A landscape with many peaks, sampled at points; each row gives a point and its height.
A climber steps from a point to whichever of its 2 nearest points has the largest rise for the distance, and stops where none of them is higher. Distance is the straight distance between rows; heights are no part of it.
<1273>: [152 100 109 144 145 117 115  84 161 114 162  94 108 147 153 115 148 111
 117 154 127  76 145  88 235 107 104 114  80 199 138 127  81  61 106 116
 124 130 151 102 123 124 106 161]  height 26.7
<520>: [138  87 146 146 134 151  98  95 155  71 123 151  93  81 122 130 167 164
 135 110 134 123 157 120 150 146 123 163  86 132 127 126 106 121 130 125
 162  91  80 178 118 150  94 114]  height 10.0
<390>: [ 84 118 111 134 108 128 137 179 104  77 137 181 156 109  94 148 134 167
 179 128 153 105  73 163 124 122 125 125 183  74  98 155 166 114  90 103
 116 115 104 195 112 127 119 121]  height 13.7
<172>: [175  85 101 136 170 120 175 109 131 136 115  99  95 124 134 156 180 154
 112 149 169 141  84 115 167 101 114 160 145 163 163 131 149  81 173 176
 164 124 156 134  80 128  96 132]  height 43.3
<985>: [121 139  73 154 123  62 117 135 105 167 112 133 116 135 126 129 173 149
 149 109  79 167 101 151 105 160 162 161 105 121 115 158 104 110 117  77
 108 159  65 110 115 117 108 111]  height 46.5
<198>: [122 144  88 114  83 132 123 137 137 115 154 174 128 116 117  81 128 101
 137 159 100 128 107 131  85 113  96 142 103 109 128 128 131 189 132 125
 110 121 116 188 183 119 173  91]  height 4.8
<928>: [164 144 188 142  90 161 165  86 118 124 170 114  96 146 152 106 141  93
  80 120 115 217 146 131  21 143 104 139 108 108 156  95 121 126 111 165
 163 154 133 126 131 128  91  93]  height 28.2
<557>: [105 180 115 122 126  65 113 155  72 162  99 158 129 151 145 177 115 169
 132 114 119 143 147 146 126 163 143 134  90 133  74 191 123 124  85  88
  99 119  78 145 116 135 102 119]  height 51.3
<354>: [110 115 186 132  94 151 167 162 112 112 155 118 137 136 120 142 142 111
 136 121 166 146 181 153  96 125 135 127 155 117 176  65 153 130 106 164
 161 156 168 114 112 103 148 176]  height 14.3
<1026>: [ 95 137 132  89 147 135  81 118 134 106  98 192 116  75 137  72  77 122
  93 122 164 100 116 150 120 146 155 108 140 121  40 175 141 195 166 138
 111  58 127 170 134 147 170 126]  height 56.5
<478>: [120 100 111 122 173 147 111 125 133 139 165 166 148 112 121 160 151 152
 138 121 111  90 134 165 139 235  90 138  99 133 146 138  65  84 124 109
 122 142  78 150 144 148 135  71]  height 29.5
<876>: [125 114 148 143  66 122 135  88 156 124  76  99 114 104 158 131 212 143
 140 129 155 114 124  78 114 114 163 169 141 144 144  64 136  80 162 106
 157 105 166 105 148 105 165 192]  height 62.7
<1359>: [115 111 108 124 181  87  99 120  68 114 113 157 101 128 164 177 132 194
 128 111 117 152 110 142 117 151  98 155  82 121  60 204 100 170  87  81
 106  99  60 120 100 167 119 122]  height 55.4
<377>: [ 88 108 105 143  75  94 159 178  62 110 114 150  97 126 158 121 173  97
 137 143 118 165 155 162  91 129 134 147 122  94 120 121 149 134 115 110
  76 155  81 139 132 152 134 156]  height 17.9
<580>: [183 101 149 143 128 164 119 160 138  70 150  91  84 100 106 109  99 104
 102 150  97 194 136 125 114 109 157 103 111 135 141 150 150 138 158 186
 132 161 187 100  79  94  92 141]  height 11.8
<169>: [139 163 153 113 100 105 157 146 143 148 106 116 142 137 139 141  93  96
 137 128 115  71 163  84 158 101 130 118 168 185  87 164  90 161 161 152
 165 119 142 128 160  99 126  89]  height 42.8
<1324>: [151  90 143 139 149 163 108  82 166  54 185 101 140 149 147 157 153 148
 160 145 142 116 180  99 192 123  95 117  76 147 138 115 111  99  81 152
  92 113 161  99 119 136 129 147]  height 22.5
<282>: [102 142  95 144 111 128  76 140 117 128 167 131  85 104  81  86 133  89
 151 157  62 142 183 137  72 161 155 123  87 130 163  89 115 164 133 123
 115 159 133 109 129 111 193 134]  height 0.9
<881>: [117 124  86 132 146 174 117 141 124  76 115 167 153 122 105  73  79 124
 115 121 126 102 162 149 148 150 166  65 168 132  79  80 100 137 124 144
 103 159 153  97 131 112 147 162]  height 50.1
<350>: [ 75  98 108 137 168 139 151 195 111 152 131 145 127 149 105 156 117 149
 103 120 105 129 116 163 182 155 130  85 191  73 130 119 118 100 137 116
 129 162 115 115 104 151 101 141]  height 16.7
<1180>: [127 141 120 125 118 108 131  94 107 139  45 115 137 136 140 121 195 213
 144 165 181 124 129 105 140 135 182 169 150 153 130 107 171 114 166 108
 138 121 146  94 147 118 176 170]  height 69.6
<369>: [139 153 104 149 115 158  90 122 117  85 153  95  85  87  90 114 183 137
 150 169  93 170 176  98 118 154 153 155 111 146 147 103 147 152 136 151
 135 133 169 127  97 125 165 145]  height 4.1
<1001>: [129 119 149 101 121 166 129 163  74  44 172 152 126 122  96 114 114  97
 140 139 170 153 170 170 107  74 127  90 130  96  99 161 171 155 114 165
  80 120 125 140 108 137 138 118]  height 10.2
<1339>: [148 144 156 110 155 135 117 139 161  64 115  85 141 102  99 151  77 129
 161 115 157  73 101 136 226  70 127 126 154 106 127 189 146  71 153 121
 139 121 150 157 138 100 126  98]  height 33.3
<1179>: [145 140 130 127 189 135  99 109 143 147 151 111 168 130 136 191 120 160
 172 106 109  55 143 132 168 170  97 116 111 133 167 155 101  51 130  98
 104 112  93 104 124 137 132  68]  height 33.0
<1331>: [116 155 166 124 124 120  85 131 177 140 124 150 143 133 121 133  47  93
 127 121 130  99 153 108 150  93 139 131 104 149 109 133 117 204 130 148
 122 121 124 151 145 116 124 117]  height 46.9
<414>: [148 120 170 112 127 176 140 126 139 112 204 133 156 151  91 144 114 134
 168 131 147 176  80 134  87  73  97 111 118  94 204 121 189 143  80 171
 135 120 161 173 114 111 105 131]  height 48.9
<445>: [114  99 124 120 194 148  81 115 103 102 130 151 103  86 143 148 139 156
 124 102 110 182 129 151  99 127  96 143  95  85 107 156  84 173 117 134
 113 114  74 101 135 178 153  92]  height 61.4
<1009>: [156  82 183 131 127 156 139 123 166  96 175  93  70 123 110 132 110  81
  83 144 132 176  99 137 126  93 156 111  84 116 165 133 177 142 138 183
 122 112 155 168  73 127  75 150]  height 14.6
<1314>: [138 127  82 160 104 140  80 124 144 112 175 103 139 145 128  91  77 111
 110 132 129  83 111 131 159 137 162  68  47 116 107  81 132  88  96  60
  73 127 157 126 124 126 150 162]  height 16.2
<971>: [ 81 129 158 117 131 153 147 103 126 144 144 179  76 163 136 124 122 145
  69 150 130 189 135 131 115 140 109 122  92  78  97 117 100 187  98 140
 132  84  53 189 120 187 118 110]  height 5.7
<860>: [169 125 125 130 151 154 155 139  81  43 165 111 136 126 160 136 117 145
 135 111 163 119 160 169 160 119 125 112 139 145  93 155 149  76  54 157
  99 164 128 123 124 118  84 163]  height 17.5
<402>: [104 123 182 116 141 124 116 143 114 115  57 109 103 167 133 190 107 124
  84 108 175 121 207 136 190  94 160 157 154 139 132 146 145 109 149 171
 128 140 132 115  99 123 122 159]  height 3.1
<426>: [104 129 174 122 139 135 103 122 137 157 109 161 184 135 110 177 102 173
 172 127 163 112 125 104 137 113 124 163 165 101 157 109 157 133 134 128
 144  76 110 144 152 128 167 137]  height 35.1
<1260>: [120  99 113 120 166 169 106 106 133 121 174 138 143 117 107  95 139 160
 157 134 174 137 115 160  42 138 136 163  88 126 179 114 158 139  75 141
  76 113 104 139 137 150 142 126]  height 36.4
<1258>: [ 99 126 172 122  91 127 134 134 131 117 156 138 174 153 137 143 120 115
 174 111 148 167 110 142  73  68  93 168 132  50 183 114 179 145  74 128
 120 131 130 164 173 119 140 135]  height 43.5
<240>: [127 150  71 154 108 159 104 133 142  79 173 109  85 136  89 100 126 126
  99 169 114 104 167 117 184 155 160  83  58 110 109  82 113  89 131  80
 121 124 140 173  98 140 163 158]  height 12.9
<795>: [132  95 100  91 159 131 114 124  95 114 161 180 125  79 154  81 148  95
 118 156 131 128 131 154 111 163  88 112 140 133  82 161  97 129 192 128
 110  99 131  97 173 173 160  73]  height 48.5
<348>: [151 101 132 141 132 117  88 138 197 111 110 113 134 102 122 122  46 100
 181  56 103 150  92 131 131  73 129 119 118  83 148 132 105 129 132 123
 140 154 149  81 143  82 119 133]  height 55.6
<1071>: [117 140 140 136 152 173  80  85 147 129 170 138 135 139 126  90  83 128
 113 132 133 165 135 139  47 155 129 137  61 109 139 123 117 178  88 160
  66 110 121 121 121 153 135  76]  height 40.5
<79>: [149 150 133 113 143 147 140  84 134 122 127 157 117  88 106  91  79 147
  87 136 165 132 114 111 130 138 133 138 150 109  88 193 162 174 183 167
 147  45 117 177 108 158 147  61]  height 51.6
<264>: [ 97 143 121 162 113 102 129 159 182 188  57  88 103 132  96 116 124 139
  81 104 117 114  84 107 160 108 174 142 138 121 153  97 138 159 128  98
 186 142 152 147 105 124 103 168]  height 33.6
<285>: [141 137 111 151 157 116 176 134 149 190  88  62  94 139  80 159 168 164
  80 129 126 143  98  90 152 125 154 162 158 142 167 102 142 137 136 150
 180 138 151 133  74 122 102 119]  height 37.8
<1074>: [132 136 176 172 114 156 158 133 168 125 172 119 112 135 120 140 120 116
 112  89  72 203 168 108  91 137 126 148  93 135 145 109  82 146  88 155
 159 163 118 144  94 133  53 102]  height 24.2
<1095>: [158 172 102 179 115 127  91 105 125  78 135  95 124 118 147 103 124 157
 148 125 112 180 134  78 110 158 145  91  88 120  62  89 125 142  90  96
 105 117 186  89 117 131 140 137]  height 52.8
<1332>: [131 187 150 123 141 140 103 127 102 149 138 131 108 135 110 133  61 118
  80 123 165 130 152 125  99 158 177 151 115  85  92 163 167 145 147 157
 137  70 101 166  87 173 126  73]  height 47.6
<816>: [174 159 133 135  99 136 178  92 111 142 145 127 122 113 152  90 146 110
 130 135 122 169 127 105  59 130 125 161 153 149 126 111 118 134 119 166
 174 151 162 103 149 122  92  87]  height 32.6
<704>: [ 72 136 111 101 139 126  88 158 104 135  57 182 136  97 152  66  81 120
 110 112 147  91 102 154 112 167 178  84 174 108  52  95 140 170 167  95
 123 112 137 114 133 129 182 155]  height 61.7
<949>: [135 116 130 149 144 154  58 114 155  62 166 100 143 147 148 135  80 165
 134 124 125 124 147 115 188 133 119  92  51  90 108  96 106  81  85  92
  87 115 138  85 105 148 138 150]  height 19.4
<1300>: [133  96  84 134 136 148 125 143 150  61 130 139  91 102 107 114 168 151
 100 157 155 119 117 144 205 142 133 125  92  96  94 129 120  86 143  82
 118 113 101 185 109 156 134 118]  height 9.2
<931>: [168 107 194 103 112 125 151 116 154 111 165 116 101 120 142 133 116  65
 118 134 160 128 102 160 121  78 108 160 108 141 189 154 163 120 141 170
 139 111 137 181 109 137  78 110]  height 17.3
<58>: [104 133 111 116 147 114  86 138 107 114  70 168 153 138 125 107  88 121
 128 150 119  86 160 126 163 149 143  58 160 142  51 112 105 148 183 113
 119 114 143  89 152 123 194 160]  height 56.4
<1232>: [135 165 113 183  89 117 110 129 127  74  90  90 102 110 116  78 157 164
 134 118  93 194 101 105 117 134 165 126 108  86  99  49 143 130 110  84
 141 180 169  65 109  95 129 196]  height 46.0
<50>: [152 103 141 130 175 150 158 156 138 153 160 104 140 135  94 157 116 144
 147 103 142 139  58 145 111  77 121 140 183 101 191 115 187 119 101 162
 147 134 158 131  93  98 108 148]  height 54.9
<1275>: [138 201 111 149 114 100 153 144 117 148  90  99  99 130  93 161 161 155
 129 135  96 140 108  96 157  89 121 125 127  84 115 107 129 144 168 111
 156 116 136  84 133 128 168 100]  height 22.2
<990>: [ 94 100 115 145 149 150 111 172 145 145 127 148 112 118  68 147 126 148
 101 111  98 131 140 157 153 154 162 137 121 115 139 120 114 135 115 132
 138 140  90 147  91 132 130 119]  height 13.5
<824>: [101 132 135  85 111 107 156 134  74 186  76  89 184 158 170 145 129  92
 149 141 157  61 124 147 112 113 144 101 206 167 154 150 180  87 162 141
  92 133 161 109 148 124 133 146]  height 27.0
<45>: [147 116  88 111 122 131 138 117 175 162 124 117 168 138 146  82 126 116
 109 122 104  45  78 152 120 118 147 104 165 211 161 127 123 132 122 114
 135 156 162 154 135 126 101 155]  height 35.6
<823>: [144 110 144  95 103 121 163  99  92 130 110 151 142 120 120 161 211 127
 132 151 189 159 178 130  94 130 129 179 174 153 169 135 175 147 152 185
 159 104 127 130 117 153 159 127]  height 7.4
<1295>: [110 147 111 142  84 128 141 149 124  94 111 117 134 114  91 195 162 174
 162 114 141 110  98 132 161 112 134 144 153  71 140 174 162  75 155 105
 141 115 113 168 134 129 125  93]  height 16.8
<238>: [109 120 135 104 152 157 134  86 113 190 162 160  88 156 134  91 150 117
  73 179 122 168 117 139  74 151 100 128 110 102 168 106 117 183 136 170
 126  84  84 161 129 176 139 104]  height 3.2
<721>: [136 172 155 111 151 135 140  86 160 194 148 107 178 136 122 183  99 131
 177 123 138  45 131  66 131 147  82 131 137 139 162 146  94  71 142 126
 125  89 137 113 156 136 136  57]  height 35.7
<441>: [121 157 102 151  77 158 144 162 164  93 175 154 128 107  98 148 136 139
 164 116  86 112 127 124 100 137 112 147  99  92 127 121 106 130 108  99
 140 137  93 194 156 103 137  88]  height 8.0
<672>: [139 163  91 127 118  73 139 144 111 150  79 113 122 137 111 133 158 135
 136 134  88 157 118 104 123  62 106 123 165 133 112 147 128 147 163 135
 142 161 143  29 159  89 139 112]  height 26.2
<507>: [108 145 114 146 125  78  91 131 100 163  23 160  73 123 104 159 146 158
 104 149  79 155 134 143 143 143 170 102 121 127 105 133  96 145 185  75
 135 185  82  95 115  81 158 185]  height 18.9
<267>: [155 147 113  99 160 140  80 125 122  71 173 114 127 101 122 117 109  92
 147 122 145  76 159 168 131 168 132 115  96 143 119 201 127  90 154 136
  84 102 115 144 139 117 170  56]  height 39.4
<1146>: [103 148 147 113 119  75 139 133  83 174  95 106 166 170 129 180 135 149
 148 158 172  82 140 122 145 122 148 144 153 131 145 184 187  80 132 125
  89 106 115 163 125 146 114 133]  height 29.8
<1201>: [144 120 121  96 180 107  92 107  93 131 120 140 143  94 158  89 127  93
 111 130 123  94 103 189 143 203 125 109 110 153 107 219  98 114 169  91
  86  97 112 136 145 158 167  67]  height 43.1
<201>: [149  95 104 118 172 113 162  98 135 180 106 110 146 130 134 142 154 147
 126 159 156  95  68  82 133 142 100 145 175 150 176 126 169 116 184 161
 151  72 153 156 121 164 123 104]  height 49.2
<864>: [ 76 114 111 124 117 133 155 151  98 149 152 175 104 115 119 109 170 121
 115 163 102 164  98 155  52 163  82 148 113  81 161 104 118 167 142 131
 141 135  95 169 168 161 153 105]  height 1.5
<35>: [145 144  88 145 106  83 133 127 108 167 132 149 144 122 194  91 159 107
 148 123  91 123  86 141 125 168 107 116 100 153  87 153  79  95 124  63
 120 145  92 134 148 136  95  97]  height 40.7
<1053>: [ 58 100 158 113 139 112 100 156 114 111 128 181  89 121 144 125 118 114
  97 132 130 146 112 143 125 132  93 107  88  52  87 134  94 143 120  98
 102  80  57 182 114 169 117 136]  height 7.8
<311>: [101  96 117 144 125 170 185 180  64 107 175 167 107 123 102 146 152 138
  78 140 117 166 120 165 117 151 143 104 169  62 105 109 155 103 108 130
 140 138  80 145  98 179 111 123]  height 21.5
<1279>: [156 131 112 135 156 107 102 154 130  83 106 100 112 113 118 116 104 131
  98 111  99 200 122 140 126 118 176 127 124 131  92 166 135 182 141 157
 100 186 158  69  99 113 100 145]  height 9.1
<1105>: [121 174 150 131 138 126 129 119 116 157  90 112 186 161  93 187 115 194
 140 141 205  93 178  85 140 140 170 147 155 129 151 134 189 109 123 140
 131  90 143 118 106 149 174 143]  height 32.3
<913>: [150 146  69 113 122 101 124 114 152 187 150 120 133 149 167  67 139  93
  98 141  70  79  84 137 121 172 133 105 116 208 128 130  70 145 127  66
 121 140 128 171 153 142 103 120]  height 35.4
<127>: [157 107 161 108  87 147 195 109 148  98 126 170 121 132 156  78  98  89
  87 118 121 157  80 159 116 108  96  95 164 149 115 141 127 169 117 153
 185 157 136 203 140 144  32 143]  height 26.6
<326>: [124  75 128  99 146 120 134 124 180 138 110 129 142 124 138 118  72 110
 165  93 141 130  67 152 113  68 131 149 158 124 195 131 148 127 107 158
 134 169 144 143 128  83  90 159]  height 61.0
<1334>: [135 136 148 131 114 133 140  86 173 205 160 127 173 154 139 131 124 116
 161 149 104  73 147  54 164 140  78 130 121 176 150 104  58 114 129 136
 131 100 137 105 191 110 155 115]  height 39.0
<581>: [108 162 123 153 104  94 120 132 147 201  82 144 125 146 144 107 128 142
  94 143 133 125 112  80 136 140 157 160 104 142 102 115 144 188 125  97
 148 101  99 176 104 134 128 146]  height 29.9
<308>: [ 84 168 146 129  90  89 108 157  97 203  69 145 118 165 142  96 125 107
  99 172 107 109 140 133 107 139 147 126 130 140 121  88 154 204 151  83
 134 118 114 142 144 148 154 201]  height 26.3
<178>: [125 140 204  91  84 139 152 107 102 148 148 132 149 144 113 123 193 118
 100 128 209 165 184 131  81 131 127 148 158 136 178  98 189 165  91 188
 179 135 163 112 102 144 148 160]  height 10.9
<376>: [101 195 161 158 127 124  87 141 126 173 156  63 155 186  94 153  78 132
 112 128 114 141 156  80 119 125 162 119 114 108 134 121 152 176  78 143
  94 122 175  90  99 130 134 129]  height 40.6
<981>: [141 189 151 158 152 143  78 108 133 152 167  97 139 156 116 102  47 130
  94 115 155 160 131 112  91 162 158  95  94  98  73 146 143 174  87 127
  85  98 138 120  81 170 117 104]  height 44.2
<139>: [163 105 121 139 171 108  79 111 157 118 127 108  90 145 158  88 115  77
 100 113 104 122 150 139 202 111 122 105  64 176 116 142  85 119 125 130
 110 140 147  78 100 122 125 147]  height 31.0
<606>: [ 83 106 160 103 129 164 150 171 141 120 115 134 133 129 130 128 112  88
 137  95 121 115 133 179  83 139 115 132 191  79 177  71 151 128 140 166
 142 166 141 125 137 122 166 140]  height 17.7
<647>: [110  89  97  96 187 178 136 106 110 147 190 167 142 152 136 115 121 157
 114 127 153 134 104 170  76 157  99 138 142 152 174 136 132 106  69 178
  89 152 105 132 153 153 120 114]  height 32.1
<1265>: [101 129 162 115 121 129 166 132 155 159  93 118 164 130 159 103  47  85
 155  77 110 103  74 141 112  93 108 122 231 123 117 152  81 111 128 117
 177 179 177 141 152  92  89 123]  height 35.3
<260>: [ 82 151 155 137 134 126 104 139 117 208 143 115 149 176 117 166  89 117
 142 150  91 111 175 119  99 117 112 122 108 128 183 111 140 165  85 123
 105 130 121  79 143 124 171 151]  height 37.3
<733>: [156  68 108 112 174 113 105  86 162 154 113 137 127 103 196  97 187 133
 139 111 105 123 109 138 153 159 101 148 134 198 147 110  69 111 148 127
 144 141 108 109 143 124 105 136]  height 40.8
<151>: [163 169 115 146 120 111 159  60 155 198 133 119 133 132 143 113 151 162
 143 144 112 127 155  28 152 149  98 149 131 193 109 107  87 139 120 132
 171  87 149 101 148 111 131  94]  height 43.4
<942>: [158  91  85 115 137 133 174  97 140 163 149 108 127  97 153  95 176 114
 147 154  87 103 135  95 145 155  84 110 164 211 142  71  74  75 162 134
 164 145 169 107 145 115 118 125]  height 48.3
<1111>: [114 106 179  94 106 143 120 141 115 105  95 136 123 119 129 171 137 108
 110 115 174 127 187 136 124 114 157 160 156 114 155 117 167 104 204 171
 132 108 122 155 125 127 129 126]  height 4.6
<1062>: [130 118 122 102 153 118 124 129 138 128  84  90 119 154 141 150 103 140
 103 122 161 111 121 147 186  86 164 135 145 133 142 136 141  82 155 127
 101 157 135  80 115 108 121 161]  height 4.7
<162>: [148 108 107 115 164 113 109 136 130 147 105  92 110 153 124 143 105 122
  83 124 126 157  91 134 163  76 155 102 122 143 155 140 140 155 121 150
  96 183 177  71  57 114  96 177]  height 6.6
<584>: [140 165 135 120  78 131 198 119 121 163 123  94 128 141 115 109 135  64
  99 118  90 105 151  93 118 125 100 121 157 179  99 117  80 128 140 135
 162 137 157 107 146 113 104  95]  height 38.3
<698>: [112  79 104 130 129  95 101 160 140  86  78 171  98  90 127 136 147 137
 150 123  80 143 157 160 154 128 137  99 112 133  88 137  71 120 192  82
 131 171  78 105 148  89 169 151]  height 16.1
<556>: [141 105 123 121 138 180 196 147  95 123 188 173 149 121 115 118 134 143
 116 110 133 153 105 168  69 150 118 124 180 119 131 124 136  96  93 157
 141 156 111 139 152 135  98 108]  height 27.3
<287>: [ 81 121 130 125  92 143 126 179 113  78 148 177 132 102 113 164 150 142
 142 143 154 143 122 136 137 124  88 110 117  61  64 108 126 136 113  80
 115  65  83 210 124 161 149 146]  height 10.3
<1020>: [157 143 125 148 133 148 152 125  97 118 155  84 139 162 119 176 164 152
 125 142 123 192 150 105 138  97 143 130 147 140 104 132 144 139  82 156
 123 148 159  89  83 144 106 138]  height 25.8
<621>: [150 107 131 156 108 146 108  79 176 113 140 128 113  78 111 126 186 145
 149 146 117 149 164  89 124 151 137 180  91 174 152 100 116 151 139 138
 152 109 132 141 134 105 135 112]  height 7.1
<782>: [ 89 116  92 140  83  69 132 184  79 150  68 177  88 119 130 134 139 114
 118 158  87 142 141 154 115 119 140 132 127 127 112 120 120 182 137  78
 118 167  61 131 129 119 136 202]  height 22.1
<1163>: [107 119 141 122 151 134 121 126  82  70 134 169 115  67 139 134 126 145
 129 114 144 138 160 156  93 183  80 157 138 117  80 186  89 119 134 128
 125 107  82 119 152 176 140  81]  height 55.2
<1049>: [117 141  97 153 114 133 106 175 156 144 172 119 110 131  76 183 133 138
 146 116  48 114 176 129 146 150 138 135  69 120 148 138  91 136  95  86
 134 159  86 151 116 128 129 119]  height 10.8
<504>: [125  69  91 122 109 108 136 172 116  77 134 144 117 105 137 119 147 104
 159 128 141 142 118 187 130  83 115 132 107  99 140 170 165 117 113 110
  81 149  81 142 153 118 132 153]  height 13.6
<472>: [122 120  93 114 129 116 129 107 111 174 131 106 120 144 145 117 165 111
 127 135 117  95 148 111 107 151 148 105 157 177 157  86 113  97 158 123
 116 149 145  76 132 101 152 155]  height 55.8
<225>: [140 179  81 146 152 125 167 114 109 210 135 120 143 139 117 105 173 156
 122 147 100  88 162  91 108 178 159 135 167 218 140 105  95 146 121 137
 156 123 144  94 140  99 149 107]  height 49.3
<62>: [136  94  96 128 128 170 141 135 145 113 158 143 151 143 102  58  93  91
 125 127 120  92 104 157 105 113 140  70 175 148 146  94 141 146  91 152
 123 166 148 125 139 109 103 199]  height 42.3
<75>: [165  61 134 105 148 133 168 170  85  45 176 144 114 103 131 114 102 102
 136 130 155 141 111 190 119  73 123  90 100 121 108 189 165 106  79 149
  90 141 123 144 129 123  86 147]  height 13.9
<1054>: [143 154 106 138 160  91 140 133  97 164 122  96 149 172 154 171 132 158
 157 126 104 163 145 103 113  90 112 126 144 139 114 154 144 155 109 150
  91 145 142  20 152 123 122 107]  height 30.4
<417>: [178 114 146 140 124 134 176 127 103  79 143 128 168 152 133 128 133 148
 150  95 175 181 173 123 135 104 142 137 144 178  93 145 132 120  65 176
 133 161 163  94 112  93  62 152]  height 21.3
<1315>: [113  80 112 127 165 172 113 135 129 120 171 125 109  80 106 130 134 137
 136 112 107 165 111 173  66 150 137 117 143  77 189  93 132 112 139 168
 140 152 128  79 129 124 161 130]  height 21.6
<685>: [122 135 162 130 106 120 156 139 166 102  81 126 166 110 136 126  81 119
 167  78 130  87 116 114 182 101 111  99 205 125  73 140  77 109 158 126
 169 136 160 152 158  91  90 126]  height 38.7
<1047>: [165 164 147 112 128 142 105 131 122 100 131 106 138 114 151 120  76  95
 143 123 175  60 112 136 160 123 140 144 118 135 117 186 162  79 131 108
 117 105 143 153 159 118 114  89]  height 36.1
<983>: [126 162 136 127 142  97 123 138  85 196 147 118 159 169 127 214 128 138
 163 138 105 117 132  93  98  93  96 154 123 115 167 149 168 136 120 119
  98 112 102  72 164 117 151 101]  height 34.0
<604>: [160 148 124 137  57  98 179 121 131 107 122  91 142 144 132 128 171 122
 116 140 181 115 122  71 178 125 126 116 121 128  97 105 138  86 116  83
 148  90 163 153 113 123 127 138]  height 52.9
<558>: [167 106 141 121 149  95  88  82 196 143 101 119 138 149 173  78 141  77
 128  84  87  98 132 109 177 127 124 133  78 216 152 116  67 165 141 122
 155 118 122 116 141 101 118 145]  height 35.5
<51>: [145 140 125 145  97 116 117 118 115  94 101 132 110 114 172 103 147 124
 120 120 161 131 161 102 154 148 132 111 134 138  52  75 121 111 142 106
 121 126 158 123 124 122 124 149]  height 59.9
<80>: [142  89  85 114 176  98 115  95 159 186 113 115 162 141 144 136 161 178
 133 167 151  98  28 127 163 148 107 126 133 141 161 150 150  73 155  98
 118  98 130 123 137 158 125 117]  height 54.8
<1253>: [150 137 169 145 113 128 159 118 154 124 160 136 111 125 147 149 118  74
 126  93 106 131 158 128 139 127  82 181  90 140 159 157 113 126 108 145
 163 146  99 178 127 131  52  83]  height 20.6
<1024>: [120 192 140 144  67 128 152 152 142 100  98  80 140 126  74 192 145 164
 166 111 112 103 115  91 128 104 121 116 118  61 132 114 136  84 157 101
 168 129 131 118 143  95 189 113]  height 19.2
<1268>: [158 131 165 126  93 129 157  88 143 103  94  74 143 117 124 162 170 150
 140 121 200 100 122  75 172 123 136 164 104 140 138 113 126  40 162 123
 137 100 151 133 129 125 133 130]  height 57.0
<236>: [145 128 164 119  99 125 184 109 146 132  93 126 154 138 195  79  87  83
 109  94 129 147  58 128 100  99  72 107 187 142 105 121 110 118 130 120
 178 151 157 124 167 135  48 141]  height 31.6
<809>: [117  97  59  97 157  93 115 103  99 168  84 127 128 141 159 115 186 177
 135 189 148 111  80 125 165 131 131 108 135 148 122 118 171  85 184  95
 106 121 142  91 147 144 192 147]  height 61.6
<890>: [111 137 162 126 100 105  94 132 177 117 102 116 132 123 143 118  65  56
 154  76  77 119 161 120 138  85 109 143  86 141 142 138  80 153 126 127
 124 170 127 101 144  77 114 128]  height 51.1
<262>: [ 70 164 170 135  79 111 109 161 138 121  92 166 163 139 107 149 105 125
 166 118 150 117 111 134 106  87 130 165 147  64 131  86 160 182 115  87
 152 119 111 165 155  99 170 152]  height 38.6

Call two points neighbours if one is among the 2 nearest of the other. Go from one point of each pair to the other, from neighbour to neighbour, staying as high as possible. Name the lowest point that can't be avoided.
<445> / <1180> | <504>
<981> / <445> | <913>
<472> / <520> | <1300>
<51> / <1180> | <604>

Where does a climber stop that starts at each point below?
<1300> | <472>
<308> | <1180>
<1146> | <326>
